Each row is a point on a tangle of strands that fork, close into loops and nearly touch. The rows are in no order.
Points whose rows are less than 58.5 apart are linked; no others are. Some points are linked to none.
K_683: [-37  -9 -24  -6   2  16 -11  20  22  -4 -29  12  20 -27  18  14   7   3
   9  -1  -1  14  -3]
K_840: [-27   7 -36  27 -10  -7   6  -1  40 -48 -41 -11  -7 -12  14  -7  20  -3
 -10  16  26  22 -29]
K_147: [-35  14  -3  17 -30   4 -19  30  33  -1 -44   3  15   5  17  -1   8   5
 -15  -5  25  10 -10]
K_41: [  0 -32  13  14 -20 -16 -22  -7   3   4  -1  16  26   4  -8 -18 -20  -7
   1  -7  18 -22  -4]
K_975: [-18 -19 -20   1 -16  32   8  44  17  17  17  11  26 -30   4  15   8  25
   0 -15  -8 -26   4]
K_355: [  3   7   9  -8  -2  11  17  20 -17  28  12 -10   8 -12  -8   9   6  -4
 -16  -6 -22 -35  13]
K_412: [ 27  21  21 -17  -3 -30 -11 -11 -19  12  -7 -14 -24  10 -26  18 -17  -5
   9 -18 -22 -12   9]
K_312: [-17   2  -3  32 -34   8  -4  31  33   9 -47  -3  24  -3  22  -6  26  10
  -5  -1  21   6 -10]
K_482: [ 14  28  32 -23  14 -21   0  -1 -24  10  37  -8 -30  19 -16  26 -15  -4
  11   2 -20  10  23]
K_64: [-42 -24 -31  -2  -9  20 -21  14  37 -15 -32   9  29 -13  14  13   7  17
   9   4   4   6  -3]
K_814: [-50   8 -19  18 -20  10 -22  26  36 -14 -56  -8  21  10   9  -6  12   3
 -28  23   4   2  -8]
K_175: [ -6 -32 -19  -4  12 -12   1  -1 -11  -2 -15   8   3   2  11  -5  -5  -5
  19   4   1  25   3]
K_720: [ 19  -9  11  10   0 -20  12  -1 -20  12  -9  -7 -15   1  -4  -1   6  -3
   3  -8  -6   0   7]
K_67: [ 11  -1   0 -17  23   5  12  -5 -19  14  25  14 -14   6  13  -3   1   0
  16  10 -10  29  15]
K_704: [ -9   8   0  -4  -2  -7  16  30 -21  26  -9 -14   4 -25  -8   7  15  -5
 -12   7 -28 -21   1]
K_457: [-34 -36 -15   8 -27  26 -21  16  41 -14 -17  19  38 -12   6  -5  -2  23
   6  -6  11 -10  -5]
K_904: [ 31  20  25 -12  -4 -13 -15 -29 -18   6  -5  -8 -14  31 -27  -7 -17   0
  -2 -11 -17 -10  11]
K_654: [-13  11 -11   0  -6 -12  -6 -19   6 -46 -41  -6  -1   2   0  -6   7 -10
 -12  -3  21  -5  -9]
K_248: [ 15 -29  26   3  -7   2 -10  -8  -8   6  46  21   4  26  -3 -17 -18   9
  -3 -14  11 -17  12]
K_746: [ 20  -4  26 -17  14 -16  -7   1 -17   6  42  15  -2  20   4  17 -28  -3
  30 -25  19   2  19]
K_677: [  5 -17 -17 -16  11  43  14  -1  -2  22  28  16   7  13  -4 -13  -1  29
 -12   5 -26   6   5]
K_393: [-10  -9   7   3 -20 -11   4  23 -16   4  -4  -4 -25 -16   4  17   5   9
  -6 -18  10 -23  12]
K_653: [-27   2  -9 -15   4   4  -7  17   3   5 -20  11   5 -26  11  17  -1  -5
  -2  -4   3  -3   0]
K_526: [ 15  -2   4   6  14 -21   9 -14 -14   1 -16 -16 -24  -5  -7  -8  -2  -9
  -8  11 -13   5  -5]
K_690: [ -2 -24 -41  11  26  -8   6 -14   3 -14 -24  -4   4  11   5 -16   2 -14
   8  26  -3  26  -4]
K_488: [ 20   2  23  -7  -4 -18 -18  -1  -8   8  32  15   8   2  -7  18 -24 -12
  37 -36  24 -14   7]
K_561: [  1   4  17  27 -35 -12  -4  22   4  12 -23  -1   2  -8  10   2  16  -2
  10 -29  28 -11  -2]
K_288: [ 16  15  39 -14  14 -21 -16  -4 -24   4  41   4 -36  41  -4  16 -16  10
 -10  11 -25  18  34]
K_63: [ 16   0  33  -9   6   6 -15  -5 -25   8  39  11 -27  45  -1  -4  -8  16
 -19   9 -14   5  19]
K_499: [ 16   1  23 -12 -11 -13 -20 -14  -4  -9   3  10  13  11  -9   9 -23  -5
  19 -36  30 -20   1]
K_271: [-13  19  -4  11  -8 -23  -8 -17   5 -26 -44 -16 -15  -4  -6   6   5 -14
 -20   4  12  -6 -12]
K_557: [-34   3 -16   2 -24  -8 -19  -2  19 -45 -46   4   7   5  13  -6   9  -3
  -8   0  32   3  -5]
K_696: [  5  -3   3 -13   5  40   1  -1 -13  28  44  19   5  17   1 -17  -5  17
 -10  10 -20   2  10]
K_895: [  2  -5 -24 -15  13  35  33  14  -1  14  23   2  -3 -16   0   0  16  23
  -4  -4 -27   5   5]
K_328: [ 19  18  16  -1  13  24  17 -34  -8   6   9 -15  -9  15   8 -13  13   4
  -8   3   1  16  -1]
K_399: [ 24  21  27 -16  -4   4 -12  -5 -15  41  56   6  12  19  -9   1 -22 -20
  21  -4  -6 -10   6]
K_606: [ 36  24  37 -12  -7  -3 -11 -28 -15  12  21  -9 -10  38 -19   6 -11   4
   7 -22  -3  -4  15]
K_960: [ 15 -15  12   6  -8  -5   8  -6 -13  10  -5   3   7   7   3 -11   4  -6
   5 -12  10  -2   5]
K_936: [ -5   0 -16   4  13   0  24  28  -1  22 -18  -8   6 -29  -5   2  21   5
 -10  11 -27  -2  -8]
K_512: [ 16   4  17 -17   6 -20 -16 -21  -6 -18 -13   6  -3  16   3   5 -18 -13
  22 -24  27  -4   8]
K_342: [ 11  -5 -29   1  30  24  22 -20  23 -12  -5 -11 -15 -32 -12  -1   1  13
 -20  32 -27  13 -33]
K_528: [ 11  14  13   4   6  16  15 -36  -4 -12 -16 -12   8  10   2 -17  16   0
 -14  -3  13   2  -8]
K_11: [-40   6 -29  20  -1  -6  -8  21  40 -21 -48 -17   3  -7   5   8  13  -3
 -30  26  -7   2 -22]
K_318: [ -6 -26 -13  -5  10 -18 -18  -4  -4 -17 -28  14  17  12   2  -4 -12 -17
  14  -2  18  14   7]
K_500: [ 24  38  34  -1  10  12   5 -36  -9   3  21 -11 -26  26  -2   2   9   6
  -3   2  -4  25  10]
K_628: [-13  -1  -1 -19   3  -5  -4  17 -17  14   1  11   7 -18   3  16  -4 -10
  20  -9   3   0   6]
K_188: [-23 -27 -58  22  10  -7   3  10  32 -28 -36  -9  -2 -17  -3   2   8   0
  -4  28 -18  14 -23]
K_698: [ -3   5  -6 -24  15   8  26  22 -26  17  42   5  -8 -14   6   1   2   1
  27   9 -15  13  15]
K_150: [  9   3 -37  10  27  20  26 -12  33 -22 -19 -14   0 -29 -15  -7  14  14
 -29  27 -17   7 -41]
K_168: [  0 -17   1   0  -7  21   7  10  -4  24  47   3  25 -14   6   0  -2  -6
  18 -14   7 -19   4]
K_88: [  2  17  10  14 -30 -26 -10  22  -5  17 -32  -3  -2  -8   3  18   4 -12
  11 -26   7 -10   1]
K_647: [  8  -3  15  -5  -9 -10  -8   5  -6  18  59  15  17 -12  -1   9 -29 -21
  44 -24  17 -20   8]
K_639: [ 19 -13  31   3  -6  -1 -18  -5 -21  21  55  21 -10  36  -9 -14 -20   8
 -13   0  -4 -15  18]
K_296: [ 14  15  -2  11   9   5  27 -33   8 -30 -27 -14  -5 -14  -3 -14  23   2
 -22  12  12   3 -17]
K_321: [ -4 -13   3  27 -32   2  -2  25  14  10 -25   7  22  -4  17  -5  20  -2
  13 -20  28  -2  -4]
K_873: [ 15  13  15  -9 -12  14  10  16 -24  31  48 -13  13  -4 -10   7  -7 -12
  -8  -6 -12 -42  19]
K_348: [  3  -5 -26  -6  32   8  23   0   6   2   0  -7 -18 -32  -4  -5   4   4
  -9  25 -35  16 -19]
K_992: [-21   9 -36  27  -5   1  13 -12  35 -48 -43 -22   6 -20   3 -12  32  -1
 -20  29  13   8 -35]
K_752: [-10  -7 -24  -8  -5  31  25  37   7  20  17   1  15 -24   0  13  21  25
  -7 -11 -17 -17   2]
K_977: [-36  -4 -50  14   6   1  -7  18  37 -27 -37  -7  -9 -25   0  10   8  12
 -20  29 -14  16 -28]
K_372: [-19 -29  -3   5 -24  19 -20   7  17  -8 -18  12  32 -11   7 -10   1   4
  -5  -8  14 -21  -3]
K_274: [  6 -41  16   3  -6  -1  -9 -13  -3 -14  22  26  17  15   1 -29 -19  11
  -6  -7  21 -15   0]
K_781: [ 24  27  22  -5   4 -34   0 -15 -18  10  -5 -22 -38  -7 -25  20 -19  -8
   8   3 -28  -3   0]
K_758: [  4  -6   3  10 -11  11   0   8   3  28  79   7  19 -15  -2  -3 -16 -16
  23 -11  13 -25   3]
K_813: [-19  18 -12  14   3 -17  -1   4  16 -11 -46 -15  -7 -21   3   9  14 -13
 -33  11  -1   0 -20]
K_985: [ 21  -1  14   4   4  -7   7 -36 -22 -41 -10   1  -7  39   2 -37   1   6
 -10  14  11  18   6]
K_292: [ 38  43  46 -11   6  -5  -6 -41  -7  -2  17 -14 -26  35 -10   3  -2  10
   5 -12  -2  18  14]
K_894: [-15 -21 -52  12  23 -13   5  -4  16 -19 -27 -13  -6  -5  -2  -6   0  -9
   5  29 -17  19 -13]
K_139: [ 11  20  20 -19  11 -11   6   2 -30  23  29  -2 -16   5 -10   7 -12  -9
  14   0 -22  -3  18]
K_368: [-25 -19 -16  10 -11  -5 -23  -8  16 -26 -38   8  27   8  10  -7   0 -18
   8   5  26   2  -2]
K_712: [ 27   8  33  -9   5 -12  -5  -3 -17   7  62  15  -5  30   8   7 -15  -5
  34  -9   9  16  24]
K_194: [  5  11   9 -12   6 -20 -10 -38  -6 -35 -27   0  -5  14  -4  -3  -9 -13
   2 -11  24   4  -1]
K_34: [ 22  17  24 -13  18  -3  -4  -4 -17  16  39  11 -19  33  15  -1  -9   2
  21   3   1  37  18]
K_688: [ 15   0   1  -1  28   3  21 -19 -10   0   2 -13 -33  -8  -3  -4   2  -1
 -17  20 -21  18 -13]
K_527: [  1 -11   0 -12  -2  10  11  18 -20  20  32   7  10 -13   3   7   0  -5
  21 -10   1  -7  16]
K_554: [ -1   7 -26  15  15   5  23 -23  19 -32 -29 -22  -1 -24  -5 -13  21   0
 -24  25  -1   3 -36]
K_322: [-26  10 -11   2   4  -9   1  20  10   0 -29  -3 -18 -33   7  17   8  -5
 -14   8  -1  -2 -13]
K_744: [  5  -3   5 -12  -4  25   5  16 -22  33  61   8   4  13  -6  -9  -8   5
  -4   3 -18 -24  20]

A tip is a point with one link. Name the tips that can be reached along the links from each point below, in the order of the rows.
K_895 -> K_975, K_936
K_457 -> K_88, K_372
K_526 -> K_840, K_960, K_781
K_288 -> K_41, K_139

How many points has the smallest loop of links through each point below? Write none if it is on no loop.
K_271 -> 12
K_512 -> 14
K_34 -> 10
K_457 -> none

Name the points in between on the shortest way along the links from the first point to the second, in order.
K_368; K_698 -> K_557 > K_654 > K_271 > K_813 > K_322 > K_653 > K_628 > K_527
K_895; K_936 -> K_677 > K_696 > K_744 > K_873 > K_355 > K_704
K_321; K_175 -> K_312 > K_147 > K_814 > K_11 > K_977 > K_188 > K_894 > K_690
K_606; K_720 -> K_292 > K_500 > K_328 > K_528 > K_296 > K_554 > K_150 > K_342 > K_348 > K_688 > K_526
K_271; K_647 -> K_654 > K_194 > K_512 > K_499 > K_488
